Points on a hilly landscape, in no order, each with its height.
From any point a climber steps to the highest of the 2 points nearest to it. It stops when none of these is higher. Distance is the straight distance between rows; heights are no part of it.
liga: [102  96  70 168 174 136 134 119 153 149 137 111 116 115 174 136 103 130
 143  74 111 138  88 140 113 106 115  98 133  97 123 122 197 150  89  78
 176 146 136]  height 53.9
boraf: [117 149 163  94 141 110 117 158 162 139 139 109 104 114 135 183 113 127
 211 100 127 136 173 115 129  92 104 123 148 156  81 136 148  76 153  86
 151 148 155]  height 22.8
gegug: [110 141 169 142 156  95 111 121  48 105  96 138 147 133 108 165 126 130
 118 154 155 129 115 118 117 137 184 125 136 148  73 116 153 127 173 165
 166 133 133]  height 33.4
ruzer: [128 134 154  57 166 135 107 169 164 152  98 113 151 168 181 164 154 159
 107 113 148 116 159 166 119 129 143  90 135 173 117 118 125  40 150 133
 115 169 172]  height 48.2
Vek: [100 148 150 155  99 142 169  85 148 178 162 123 117  81  98  43 133 140
 132 132 152  69 115 135  83 142 143 112 127  61 158 122 119 178 107 164
  98 103 113]  height 38.9
Repab: [146 147 103 105 101 123 101 124  98 132 155 135 181 124 154 122 115 132
 110 116 101  93 106 116  95  97  78 154 138 157 120 144 148 182 176 140
 156 123 115]  height 22.5
poz: [129 144 169 139 153 130 124 147  82  60  93 126 125 139  90 127  88 132
 183 184 104 114 127  81  99 138 144 197  92 114  99 102 116 237  96 157
 108 133 118]  height 60.4
nuge: [131 166 119 103 111 102 151 105 115  73 144 118 140 112 148 165  70  78
 136 128  95 125 164 108 130 113 134 134 195 134 175 165 108 170  75 104
 112 132 109]  height 21.4
ves: [134  91 150 128 184 129 104 191 133 165  91 129 106 173 170 123 167 171
 139 134 144 151 115 110 135 139 133 119 110 142  71 145 159  94 158 131
 162 138 161]  height 19.5
Gakes: [156  83 154 139 126 155  69 201 151 146 104 123 110 184 144  72 190 147
 135 151 130 156 134 120 154 127 118  96 114 135  99 156 136  84 150 147
 122 130 155]  height 18.1
Nomir: [143 159 143 112 112 135 163  83 170 109 123 148 118  94 142 181  61 112
 132 143 117 148 156  80 162 140  70 151 136 102 136 160 103  81 126  41
 129  95  84]  height 40.0
bodeb: [139  69 108 160 118 144 140 139 126 136 142 111 139 166 192 109 164 143
 150  87 105 170 128 113 150 110  42 171  84 146 111 105 124 108 127  88
 123 111 115]  height 13.5
vido: [109 154 174 125  83 101 133 188  45 104 140  84 121 115  88 122 139 103
 159 138 133 140 193  98 146 148 180 155 122 193 149 140 100 115 117 182
 122 153 112]  height 29.2
sudag: [142  76 178 173 115 117 176  59 121 121 110 173 108 145 103 120 173 133
 109 133 185 172 148 151 165 180 133 101 159  92 127  96  99  53 145  99
 115  93 117]  height 14.8
laz: [166 131 152  51 123  75 137 104 117  43 117 150 153 205 187 163 119 108
 123 200 122 137 151 135 171 115 162 167 133 115 140 125  61  84 144 135
 114 108 114]  height 21.9
lapum: [128 145 146 111  72 111 135  95 147 126 183 172 129  94 119 107 111  83
 128 146 154  91 136  99 107 114 148  95 179  92 155 184 115 148 115 124
  73  81 127]  height 4.7
Fonot: [128 144 103  70  99 119 129 127  52  91 133  74 178 160 127 142 100 133
  94 121 108 120 165 107 160 165 143 158 141 198 169 139  53 134  81 163
 112 170  69]  height 33.1
Sek: [ 87 145  93 152 157 112 126 110  73 160 127  71 124  94 132  93 160 142
  59  74 155 109 104 153 129 151 145 103 167 191 149 145  91 129 114 196
 143 152 106]  height 32.2
Vinu: [138  98 105 164 150 161 115 103 147 109 111 191 122 144 145 167  97  99
 107 144 107 159  64 134 168 131  97  94 100  76 129 139 174 122 157  59
 163 125  90]  height 24.5
tovu: [116 120 174 157 148 147 158 118 148 128 110 144 112 100  55 150 123 125
 128 150 140 148 163 102 163 170 156 133 129 145 110 142 100  78 150  90
 101 102 120]  height 25.8
Ruvob: [107 129 149 174  84 160 144 109 135 130 146 150 133 125 119 145 115  93
 105 106 104 125 150 116 172 113  36 106 143 142 153 177  96  96 176  75
 110  90  88]  height 43.7
Sesim: [150 132 130 112 122  98 141 120  94  84 151 118 142 141 127 143  86  88
 182 132 114  92 159 100 117 122 167 158 163 132 128 119 152 199  38 121
 121 152 144]  height 23.1
taf: [162  84 131 149  99 149 121  54 148 154 137 158 135 147 106  95 150 148
  82 132 154 145 110 138 145 142 105  90 171  45 178 136 142 106 157 108
 122  92 115]  height 29.3
ror: [105  81  84 119 176 103 107 123 147 146 133 133 148 141 157 165 158 122
 125  86 146 116 107 153  91 104 145  78 157 118 109  94 176 120 124 109
 158 143 173]  height 49.9
giden: [127 133 187 175 140  84 133 126 101 159 113 111  85  78  80  68 156 134
 159 140 153 136 129  92 114 155 157 145 132 105 110 125 140 160 124 158
 154  94 141]  height 30.9
lal: [136 150 168  83 108 108 101 143 113  88 154 141 152 190 172 105 111 107
 145 179 139 105 127 111 126 110 153 167 108 127 130 155 102 160 116 153
  86  95 121]  height 61.4
deda: [101  87 102 175 109 133 143 150  44 153 125  97 160 123 110 116 164 141
 107 103 161 118 135 120 107 165 147 150 101 176 141 107 138 148  99 171
 148 151 119]  height 39.7
beti: [126 117 164 185  92 117 167  98 139  83 130 157  94 152  77 106 185 111
 108 147 128 175 130 156 177 151 135  91 140 120 153 123  65  80 183 141
  94  84 109]  height 13.8
tuso: [108 111  93 172 134 169 103 142 154 104 109 172 106 158 113 144 127 100
 130 127 106 142  82 153 145 103  89 102  89 109 127 130 153 143 150  89
 120 117 109]  height 22.4
fumi: [149 166 138  80 154  79  72 130 134 175 131 154 136  83 120 141  88 114
 132 135 148  72 120 119  74 120 134  93 161 122  99 146 164 135 166 140
 142 124 166]  height 18.9
mak: [164 184 128 137 125 130  92 155 130 124 106 158 110  59  74 134  85 138
 148 131  87  94  93 149 107 109  82 133  77 119 108 108 175 187 162 123
 166 139 112]  height 29.0
Rogo: [ 83 136 136 126 162 160  93 161 134 161 117 129 113 148 151 122 140 161
 131 126 118 101 100 134  91  92  80 129  81 138  92 155 104 152 186 141
 105 106 127]  height 27.3
nili: [112 105 113 132 171 178 153 147 147 122 120 118  80 156 192  99 111 172
 157 144  96 134  90 128 124 117  89 184  53  82 106 134 122 171  76 100
  96 132  90]  height 31.3
ruk: [156 166 144  59 168  96  83 113 156 177 114 132 140  99 136 159 118 162
  99 139 168 121 127 113 105 146 166 100 183 139 119 159 156  85 173 129
 157 141 165]  height 17.9
nizuk: [105 183 136  98 132 109 134 130 103  46 126 142 136 163 135 138 112 102
 140 171 102 132  91 144 109 109 169 137 109 128 137 121 114 189 151 158
 108 124 114]  height 65.1
Fus: [100 164 149 145 116 112 146  99 156 118 132 137 101 126  90 111 162 117
 116 116 125 151 112 164 133 109 142  85 156 125 161 122 107 117 181 145
 116  98 130]  height 12.3
Nur: [112 140 136 156  98  83 185 134 127 110 149  77  88  90 181  93 180 128
 200  55 108 154 122 126 102  56  81 131 164 136 140 101 146 151  92 123
 127 113 135]  height 22.2
razu: [147 172  95  93 138 127 119 103 167 116 121  92 125  78  88 170 103 150
 131 108 131 137 139 133 126 148 172 120 168 136 133 103 160 132 119 102
 182 145 145]  height 15.7
kefa: [107 174 145 124 129 135 108 190 134 128 113 123 115 108 104 153 121 126
 133 123  98 109 147 149 132 103 120 147  85 199  99 116  96 111 195 184
 138 162 135]  height 32.6
Muba: [163 168 115  52 141 116  97 113 135 137 122  82 128  91 122 159 133 162
 107 121 160 138 148 101 133 158 201 134 188 161 123 143 135  74 142 130
 164 165 147]  height 17.1
fovat: [182 162  58  78  88 147 108 111 130  87 120  81 142 149 126 101 128 123
 108 136  79 173 101 132 160 116 134 149 150 120 214 108 133 167 120 152
 157 155  98]  height 40.3
runaz: [101 123  95  99  93 138 155  99 188 101 175 153 138 142 159 147 118  78
 129 115 122 112 164 174 140 108 128 119 139 114 156 140  82  89  97 101
  86 103 116]  height 17.3
rozi: [120 123  84 138 137 168  83 171 115 180 133 118 126 104 166 137  84 122
  87 111 101  73 125 117 111 109  70 135 114 161 120 199 124 142 116 139
 121 166 135]  height 42.6
fibeg: [182 144 125  84 117 122  82 121 127 159 122 124 144 154 138  76 209 159
  94 135 168 133 118 161 122 133 165  71 178 119 159 113 134  84 143 162
 122 136 176]  height 57.0
Zalu: [126  86  93 128 102 129 156 127 102 131 178  83 168 168 202  91 179 146
 164  72 130 142 129 125 107  89  63 153 119 165 124 103 113 143 110 121
 133 106 120]  height 16.1
mogem: [144 128 149 125  83 128 118  85 176 157 169 158 110  76  52 102 111 104
 144 134 151 109 137  95 106 140 151  82 147  43 154 153 153 149 133  97
 119 104 145]  height 6.2
puz: [146  61 139 157 124 163 150 136 171 116  96 151 118 180 146 139 141 152
 148 140 109 156 152 149 162 120  58 181  75 106  84  80  98  88 151  84
 121  80 121]  height 11.2
Pab: [135 210 148 137 114 116 144 128 145 108 100 143 110  48  59 114 111 138
 149 141  96 112  85 145  94 129 104 144  80 109 150  94 131 199 179 160
 157 114 108]  height 31.2
diz: [127 151  99  58 170  76 151 139 125 106 129  90 104 178 227 115 131 136
 104 122 135 124  95 160 161 144 166 160 107 153 124 133  78  91  94 153
 138 147 125]  height 19.4
tal: [ 74 138 140 146 144 147 172  93 172 149 142 120 157 119 138 159 132 160
 123  88 116 136 129 159 104 112  68 104 105 127 138 102 118 110 166  88
 149  93 106]  height 57.6
nava: [132 127 168 156 118  75 122 181  35 126 151 126  95 136 123 136 128  87
 134 130 164 147 177  73 151 152 173 132 163 161  96 157 122  82 155 153
 138 140 100]  height 27.8
dete: [ 98 164 135 126 162 125 189  99 157  84 132  98 140 134 161 135 134 157
 145  86 101 144  92 156 115 103  92 159 114 135 144  76  90 148 148 104
 133 104 100]  height 63.2
Begip: [150 132 161  58 141 150  85 148 187 147 132 153 138 169 169 140 137 159
 127 156 142 124 139 159 103 128 139 108 116  93 116 126 139  83 135 100
 115 125 175]  height 51.2
lasiv: [152 179 138 107 161  98  79 162 150 111 127 157  97  81 120 172 111 127
 193 110 109  98 100 158  91  78  99 112 100 132  89  86 180 162 189 106
 158 134 157]  height 26.8
Vego: [ 96 132 102 135 167 120 167 136 134 179 125 105 116  63  91 136 114 159
 154 100 142  88 147 153  97 148 165 134 103 124 115  94 140 136  62 126
 157 146 163]  height 27.2
refa: [142  92  92 114 135 128 124 144 128 112 144 129 151 158 137 175 152 127
  94 118 163 147 172 161 163 144 198 110 151 167 120 107 120  57  93 136
 112 176 169]  height 43.9
naret: [ 96 150 113 118 118 148 138 147 194 146 160 125 113 127 169 146 121  99
 147  97 105 108 162 178 153 105 106 107 117 154 141 155  76  68 104 104
  80 120 136]  height 14.9
kud: [138 148 162 111 134 127 131 157 151  91 100 143  78 141  83 110 108 122
 178 184 109 138 134 107 125 150 183 158  89  88 122 146 120 185  79 136
 100 126 124]  height 57.1
furis: [117 134 118 164  85 111 144 172 143  55 125 121  82 136  84 143 166  55
 176 110  82 187 162 140 192 112 157 139 135 154 142 107 137 114 111 110
 123 139 142]  height 66.9
nozo: [152  70 148 193 155 125 107 119  66 177 105 120 120 145  91 104 197 167
  80 126 184 177 133 117 141 188 154  79 164 136 126 123 160  90 147 161
 158 128 137]  height 17.0
lafe: [136 115  83 158 138 167  81 201 157 185 120 111  94  92 140 111 133 125
 125 103 112 123 110 105 141 126  94 138  84 122 110 153 159 132 109 127
 138 182 149]  height 39.4
diso: [149 119 130 118 140  67  70 108 104 204 129 152 143  91 105 158 129 102
 130 113 132 108 121  98  95  99 116  92 192 137 114 159 197 138 193 114
 169 120 168]  height 19.9
Tatu: [101 125 114 167 150 172 128 136 119 154 130 127 122 138 163  81 115 160
  98 121  99 105  66 144 103 115  64 151  81 108 124 152 108 188 118 138
 110 130  79]  height 31.0
keva: [139 162 151 122  74 133 106 157 201 117 131 142 101  93  59 134 140 102
 207 125 109 111 159 140 127 106 120 103  95  95 131 108 142 130 125 105
 108 114 152]  height 9.6
goso: [ 88 104 122 198 159 110 137 161  69 157 120 123 123 100  95 122 128 102
 111 101 111 116 115 145 127 117 134 112 120 171 112 136 144 155 135 178
 148 154 144]  height 37.1
meza: [176 109 139  87 120 149  61 118 172 179 130 124 148 152 145 106 158 160
 116 141 146 131 141 141 115 119 104  61 151  88 143 132 170  81 165 124
 136 123 180]  height 54.4
Subif: [112 139 135 110 151 173  89 158 173 156 110 149 121  96  77 181 119 126
 111 139 168  97 182 146 132 142 155  84 115 153 115 146 109  66 148 138
 101 173 170]  height 43.8
vog: [141 101 125 172  75 138 119 145 106  77 115 150 110 132  58 125 132  77
 121 157  98 174 153 125 192 159 166 130 118 137 148 145 129 130 122 138
 103 132 122]  height 63.3
mogug: [183 100 118 140 150 127 106  63 143  99 109 208 106 145 129 155  92 112
  89 170 158 157  99 124 173 156 140 115 159  54 132 140 144  96 144  64
 131 119 100]  height 26.3
kuvi: [125 103 164 142 132 143 125 115  81 153 129 154 144 118 134 116  83 109
  95 182 152 115 144  57 122 175 120 139 141 132 106 216  96 149 110 126
  98  91  72]  height 53.5
Kapid: [127 164  72 124 163 119 118 120  81 151 107  60 113 106 150  77 157 164
  97  99 122 127  63 153 124 131 151 147 126 155 140 135 125 148  87 190
 155 175 124]  height 34.5
kele: [143 127  94 137  95 120 121 124 120 153 169 102 111 110 136  87 159 107
 118 103 120 146 147 123 177 126 117 101 172 157 155 176 114  97 104 150
 108 124 134]  height 29.4
gikur: [119 128  95 102 118 123 156 104 151  84 159 131 144 119 145 182  38  80
 120 121 110 107 180 139 140 129 145 141 168 140 156 142  55 108  60  74
  90 140 127]  height 19.6
rit: [128  32  81 129 113 187 126 112 111 150 119 146 194 169 136 133 112 158
  29 169 179 100 118 126 135 172 138 104  95 105 123 136 133 108 101 140
 119 159 122]  height 47.0
depe: [135 105 128 127 129 144  93 177 122 141 139 138 138 138 151 122 154 137
 151 117 104 100 132 128  89  83  63 142  91 165  88 132 158 161 180 135
 112 126 141]  height 24.8
vut: [146  55 113 158 147 118  79 110  76 206 131 124 153 121  80 120 180 142
  64 104 193 131 147 118 113 153 144  66 181 153 128 134 155  87 140 171
 140 153 166]  height 18.0
farom: [123  96 115 144 195 131 158 140 107  82  85 148 147 187 163 164 124 164
 105 162 114 163  85 145 133 136 148 162  60 125  82  94 142 128 134 113
 145 141 122]  height 36.1
bigug: [137 116 133 139 116  97 138 140 151 155 141 120  92 120 149 102 161 111
 166  98 128 165 140 112 174 120 118 117 174 122 144 159 148  87 128  96
 136  99 139]  height 27.5
debog: [155 163  57  99 142 141 120 130 117 125 118  69 135 126 156  87 133 157
 113 114  84 160  60 144 140 113 110 163 122 134 176 120 152 181 104 152
 177 172 106]  height 37.2
Bofe: [133 134  92 125 145 155 118  67 168 112 121 139 150 106  81 167 106 160
 105 103 143 160 123 165 128 152 138  74 141 112 162  78 164  94 139  83
 175 147 130]  height 13.9
perir: [ 70 172 125 147 150 118 145 125  79 137 124 129 132  63  77 155  90 107
 110 121 107  93 110 165  94 111 127 125 141 176 124 124 107 156 148 161
 128 148 122]  height 35.2
reb: [124 104  80 139 139 127  99 134 141 148 149 112 129 136 143  77 176 155
 151  77 115 119  78 158  93  82  91 103 108  96 140  62 183 174 151 140
 148 135 153]  height 67.2
lalu: [ 93 210 182 111 105 122 152 178 146 113 136 118 107 124 124 140 116 106
 163 122  89 118 170 127 134  71  95 150 122 185 125 160  74 116 152 149
  88 144 117]  height 30.3
nener: [147 160 126  89  81 172 106 160 157 109 134 134 110 125  83  66  85 120
 150 179  98 114 125 118 129 154 152 144  90  68 174 141 121 191  82 151
  89 141 126]  height 53.0
vulon: [111 135 119  73 142 143 113 161 169 116 133 117 148 137 144 191 110 127
  79 128 149 101 162 164 144 124 152  89 130 174 120 129  95  49 138 142
 119 190 170]  height 46.2
gasoz: [102 219 170 169 144  71 160 118 102 120  92 155 104  47  71 125 118 123
 140 117 113  87 110 155  70 119 117 122 133 134 119 104 118 195 164 156
 148 115 120]  height 33.3
Setu: [129 115 128 147 130  96 107 106  78 135 127 141 149  87 126 168 107 105
 132 107 114 109 115  68  97  95  87 138 183 166 107 142 186 168 187 102
 185 119 121]  height 20.8
remud: [136 125 171  98 125 100 165 104  96  66 112 147 151 183 131 162 123 128
 137 189 174 142 165 142 148 172 189 152 139 128 115  96  91  86 120 134
 115 105 114]  height 23.0
Dolaf: [107 103  95 143 123 143 153 107  52 147 130  96 176  94 123 134 113 130
  85  78 130  95 124 115  92 122 109 172 154 196 131 111 140 163  97 157
 152 165  97]  height 37.3
zasi: [114 111 173 135 178 109 100 191 132 143 115 119  87 141 140 146 165 146
 199 118 131 156 140 109 142 107 128 129 109 155  59 125 182  73 175 123
 144 146 171]  height 20.9
Kotef: [131 109 104 148 114 118 125 173  65 129 144  99 114 133 188 101 124  95
 116 109 117 142 128 110 168 115 126 150 149 175 140 178 118 126  97 148
 143 146 108]  height 31.4
rova: [ 96 119  68 111  91 133 156  94  62 107 154  85 195 129 141 142  96 116
  83 101 118  90 153 125 121 121 121 148 158 191 149 128  79 149  86 160
 117 163  91]  height 35.1
dise: [121 191 179  96 151 140 132 104 179 134 133 146 146 123 152 159  98 161
 156 123 138 122 120 118  85 123  68 126 129 110 120 124 118 127 185  89
 146  87 125]  height 53.1
pata: [123 112 119 112 188 146 163 136 167  87  88 134 164 166 163 193 142 156
 117 122 131 163 127 196 132 137 162 140  84 116 117  55 138  76 106 118
 137 141 136]  height 38.5
Rata: [122 151  89 109 116 127 134  72 114 174 152 103 158 111 105  59 156 154
 103 103 159  85  84 162  84 139 158 124 141  81 158 106 139 169 109 161
 131 129 130]  height 42.7
bas: [117 143 132 167 129 163 160 119 167 172 130 126  91 105 127  49 115 148
 107 134 135 117  63 140 128 131  99 141 102  72 150 161 118 155 117 149
 101 102  91]  height 34.8
Mup: [120 108 175 132 104 151 149 119 143  95 117 171 170 143  87 175 123 130
 137 170 152 142 188 119 114 159 178 140 133 127  98  87 127  98 130  90
 104  91 153]  height 24.3
zug: [130 159 171 113 113 110 105 109 157 125 149 143 135 135 137 139 139 132
 150 123 121 126 108 112  83  99  51 106 140 109 127 133 166 153 224  89
 151  65 130]  height 49.8
gefi: [114  49  81 162 132 164 139  95  50 124 139 162 174 141 130 144  90 119
  40 175 157 122 108  94 140 171 158 140 123  99 119 140 143 149  95 130
 123 139  97]  height 49.3
vokeb: [123 131 163 148  66 122 115 115 139 135 141 137 130 156 142 110 143 107
 143 105 106 132 117  97 132  77  37 120 154 126 127 162 129 138 195  98
 102  67 115]  height 46.7
Menok: [123 118  97 102 162  95 110 165  66 153 131  85 144 151 175 147 138 116
  91 100 151 110 117 107 129 127 153 128 144 187 109 153 134 115 146 163
 159 165 124]  height 33.2
gonel: [151  80 127 116 153 156 150 113 169 154  90 139 154 169 192 147 142 148
  69 162 152 130 150 187 155 123  92 112  94 110 115 112  85  26 105 107
 103 146 134]  height 8.2
Gup: [139 112 146 109  42 106 124 103 129 111 194 136 156 174 153  92 139  82
 113 144 139 107 139 102 138 114 120 116 173 115 175 172  97 122 116 132
  89  51 118]  height 3.4
kiku: [123 136 190 154 143  52 124 136  76 132 101 144 126  96  68 121 148 108
 149 136 162 127 113  78  88 133 189 147 151 129  98 122 182 167 163 155
 157 104 151]  height 32.1
kot: [ 94 180 139 116 166  78 115 163 148 119 132 136  89  82 125 168 123  94
 189  82 109 104 134 162 117  82 131 100 172 151 100 110 160 113 149 125
 163 162 152]  height 24.6
pesi: [100 202 127 117 138 119 170 107 108  80 125  99 143 144 132 121 117 156
 125 146 109 118  94 148  92 117 136 161 120 147 137  78 103 194 135 173
 134 127  94]  height 69.2
gilub: [146  57 110 137 101 169 132  99 102 150 133 143 178 129  83 135 138 160
  61 128 195 130 160 124 127 205 152 111 148 136 137 116  94  84 122 144
  98 138 135]  height 44.5
rep: [150  56 128 136 129 188 125 139 181 144  84 160 148 170 166 115 130 170
  91 162 143 140 129 153 143 144  73 140  91  89  93 124 107  64 126  92
 109 139 124]  height 9.4
lefi: [111  91 133 137 137 117 134 151  79  76 117 135 163 168  88 133 130 134
 171 158 130 127 134 109 104 143 170 169  78 127  86  64 138 195 105 163
 125 124 154]  height 63.6
saru: [143 164  85  85 103 151  91 161 143 162 152 101 135  96 136  91  93 120
 117 141 100  84 150 130 104  93 102 145 130 137 139 167 115 146  84 150
  98 169 131]  height 45.7
bodu: [128 142 111 133 167 112 170 102 124 143 139  94 118 106 139 128  88 139
 155 106 140 113 143 119 109 152 185 157 129 110 127 115 140 160  29 111
 138 151 134]  height 25.1
pazu: [113 199 154 102  84 104 159  70 159  71 148 138 139 118  99 181 117  98
 136 116 120 135 129 142 115 114 127  81 175 126 167 112  93 123 181 120
 129  94 125]  height 10.6
sovi: [127 102 105 157 181 145 164 115 101  97 100 146 117 166 175 145  91 143
 138 168  98 160  83 130 155 137 108 193  67 109  93 102 135 176  95 101
 144 128  89]  height 34.3
Geb: [105  83 107 172  97 148 149 107  71 140 141 100 177 127  93 121 164 141
  91  97 165 152 164 117 137 192 134 124 125 181 160 100  98  87 129 152
 129 142  93]  height 42.2
ril: [158 112 122 137 136 157 129  93 171 191 135 126  91 108 127  50 154 164
  83 137 148 142  96 118 145 160 112 115 134  55 163 167 130 118 132 143
 108 109 122]  height 31.8
berob: [114  98 126 171 163 106 142 134 117 190 113 108 117  85  95  80 157 158
 149 110 157 123 136 136  94 149 166 126 111 115 104 100 163 119 100 142
 172 125 177]  height 29.1
bok: [ 86 170 171 153 123 157 192  81 145 110 103 154 106  93  62 154  81 129
 128 149 121 117 145 115 141 160 148 133 106 119 125 134  86 141 105 101
  91 105  96]  height 24.4
lat: [108 129 121 118 159 119 107 136  88 138 116 134 160 164 141 167 138 139
  66 142 160 102 105 132 100 121 156 119 104 159 104 128 139 130 145 177
 147 149 163]  height 34.9
lum: [179 156  94 103  83 157  82 165 134 125 137  97 120 119 114  65 120 113
 150 150  83 117 125 117 117 109 121 157 106 111 158 147 142 179  70 166
 116 159 124]  height 49.1
futo: [173 165 164 111  58 131  95 126 182 128 129 144 102  64  57 124 106 106
 176 164 103 121 146  73 119 132 121 116 136  80 160 147 170 148 132  90
 122 102 128]  height 7.7
vif: [124 121 137 161 122  98 165 133 148 112 142 101  80 121 167 120 157 102
 208  92 101 162 128 108 151  75 108 128 127 116 129 116 170 140  97  83
 147 111 147]  height 25.3
koze: [168 158  93 112  61 151  99 137 159  77 129 124 125 138 118  85 145 132
 155 132  79 163 104 149 158 112 105 143  94  99 174 113 152 165 130 136
 139 121 105]  height 44.3
Firog: [135  96 152 109 126 176 115 133 144 149 110 153 146 124 138 119  75 138
  91 188 131 118 136  65 137 155 104 170 104 120 104 202 106 148 110 102
  96 112 101]  height 55.3
pulo: [160  73 192 175 142 132 130 113 131 184 100 141  99 137  95 101 170 160
 110 144 184 192 145 112 145 189 149  90 162 101 114 128 135  64 158 124
 117 101 141]  height 16.0
nodut: [124 179 132 131 130 109 114 172  94 108 107  92 110 112 102 130 146 136
 144 141 103 146 132 138 154 132 180 160 106 194 126 116 119 120 138 194
 144 165 139]  height 30.8
sibu: [109 126 145 141 101  80 186 113 119 136 155  70 148 116 149  85 187 163
 185  53 136 138 121 112  87  86  94 145 154 161 130  78 119 139 139 134
 166  89 144]  height 19.3
Neba: [148 124 139  79 121 145 111 154 169 112 119 172 128 181 174 112 100 138
 137 192 123 121 123  94 127 130 106 176 101  85 114 157 107 161 136 107
 101  97 107]  height 58.2
zil: [103  69 152 134 135 135 162 152 100  63 114 140 143 179 134 158 131 121
 190 155  98 146 162 114 132 142 159 178  59 151  94  78 118 162 105 116
 104 113 132]  height 66.8
rog: [130 118  89 111 153 111  94 161 124 127 125 126 116 143 149  86 156 134
 158 129 130 105  75 157  89 103 157 133  90  82 113  90 171 196 107 161
 144 149 166]  height 61.0
rikil: [141 121  69 136 109 115 126 125 152 138 168  99 122 118 177  88 130 133
 153  58 108 142  84 147 104  80  82 106 153  82 156  89 192 184 103 102
 172 119 136]  height 60.1
Mebuf: [ 81 204 170 149 118 157 168 156 153 132 120 109  81  65 105 106  97 130
 148 118 102  97 168 133 105  99 111 146 112 149 136 158  71 143  78 151
  69 123 105]  height 27.6
dazal: [124 107 176 149 132 115 146 140 101 138 141 129 118 121  97 157 128 116
 137 128 155 141 170  91 160 171 164 131 161 170 111 168 114  77 159 141
 113 117 136]  height 26.9
gupa: [148 113 102  97 141 162 131 135 173  95 113 120 157 160 130 150 154 159
 111 141 148 146 133 171 129 153 205 121 110 120 144  55 127 101  94 129
 113 152 171]  height 41.3
purum: [107 173 127 125 130 149  99 155 215 116 141 141  83 106 104 158  97  81
 185 117 112 119 134 168 142  99 108  61  90 134 144 132 118  96 125  86
 110 130 130]  height 12.2
Lokir: [120 119  68  82 139 124 128  88 134 153 150 101 176 149 151 125 145 140
  94  96 150  91  92 159  83 115 166  85 144  93 150  78 169 149  98 142
 160 161 152]  height 46.4
zedal: [136  87  68 124 131 180 107 164 153 140 129 122 123 162 177 109 131 128
 138 132  94 131 110 130 161 128 119 149  66 107 131 127 139 146  62 109
 109 169 139]  height 35.6
retug: [164  95 117 116 124 107  66 102  82 202 137 132 163 132 119 121 151 128
  67 104 156 109 109  97 111 131 111  90 202 136 130 159 174 122 179 156
 153 131 154]  height 19.0
nov: [158  70 123 154 144 117 112  81 115 157 132 196 131 154 124 141 122 121
  81 149 160 146 102 120 138 157 147  81 174  59 123 161 177 115 143 100
 141 102 128]  height 27.4
ponam: [109  69 126 175 123 159 170  95  90 137 130 174 126 129 118 105  81 102
  98 184 148 114 134  98 150 184 147 131 131  80 119 156  99 166  85 126
  91 117  72]  height 51.5
ler: [125  90 153 149 104 100 184 150 110  45 130 139  97 182 128 164 130  76
 203 127  87 170 171 102 203 117 148 177 112 148 122  88 102 129  90 113
 108 132 131]  height 70.7
Tuzug: [138 128 136 169 119 141 147  94 176 137 112 157  94 119 141 155 109 100
 124 136 100 163 153 119 184 144  62 130 127 131 132 176  95  72 144  58
 125  89  80]  height 41.8
vaf: [ 99 182 187 164 121 109 191 107 131 113 120 103  91  70 104 139 117 127
 164 130 119 123 154 109 119 139 146 158 116 135 133 136  90 146  79 114
  97 105 117]  height 25.2
dudu: [173 129  94  63 144 106 119 118 124 103 116 132 129 196 215 139 123 122
  86 164 112 141 116 144 170 124 128 164 135 127 139 140  93  91 130 140
 133 143 114]  height 20.7

For each start below, name the point where the climber stops.
lasiv => pesi
dudu => kefa
Dolaf => pesi
Nomir => pesi
purum => lat
Tuzug => pesi
bok => kefa
Vek => reb
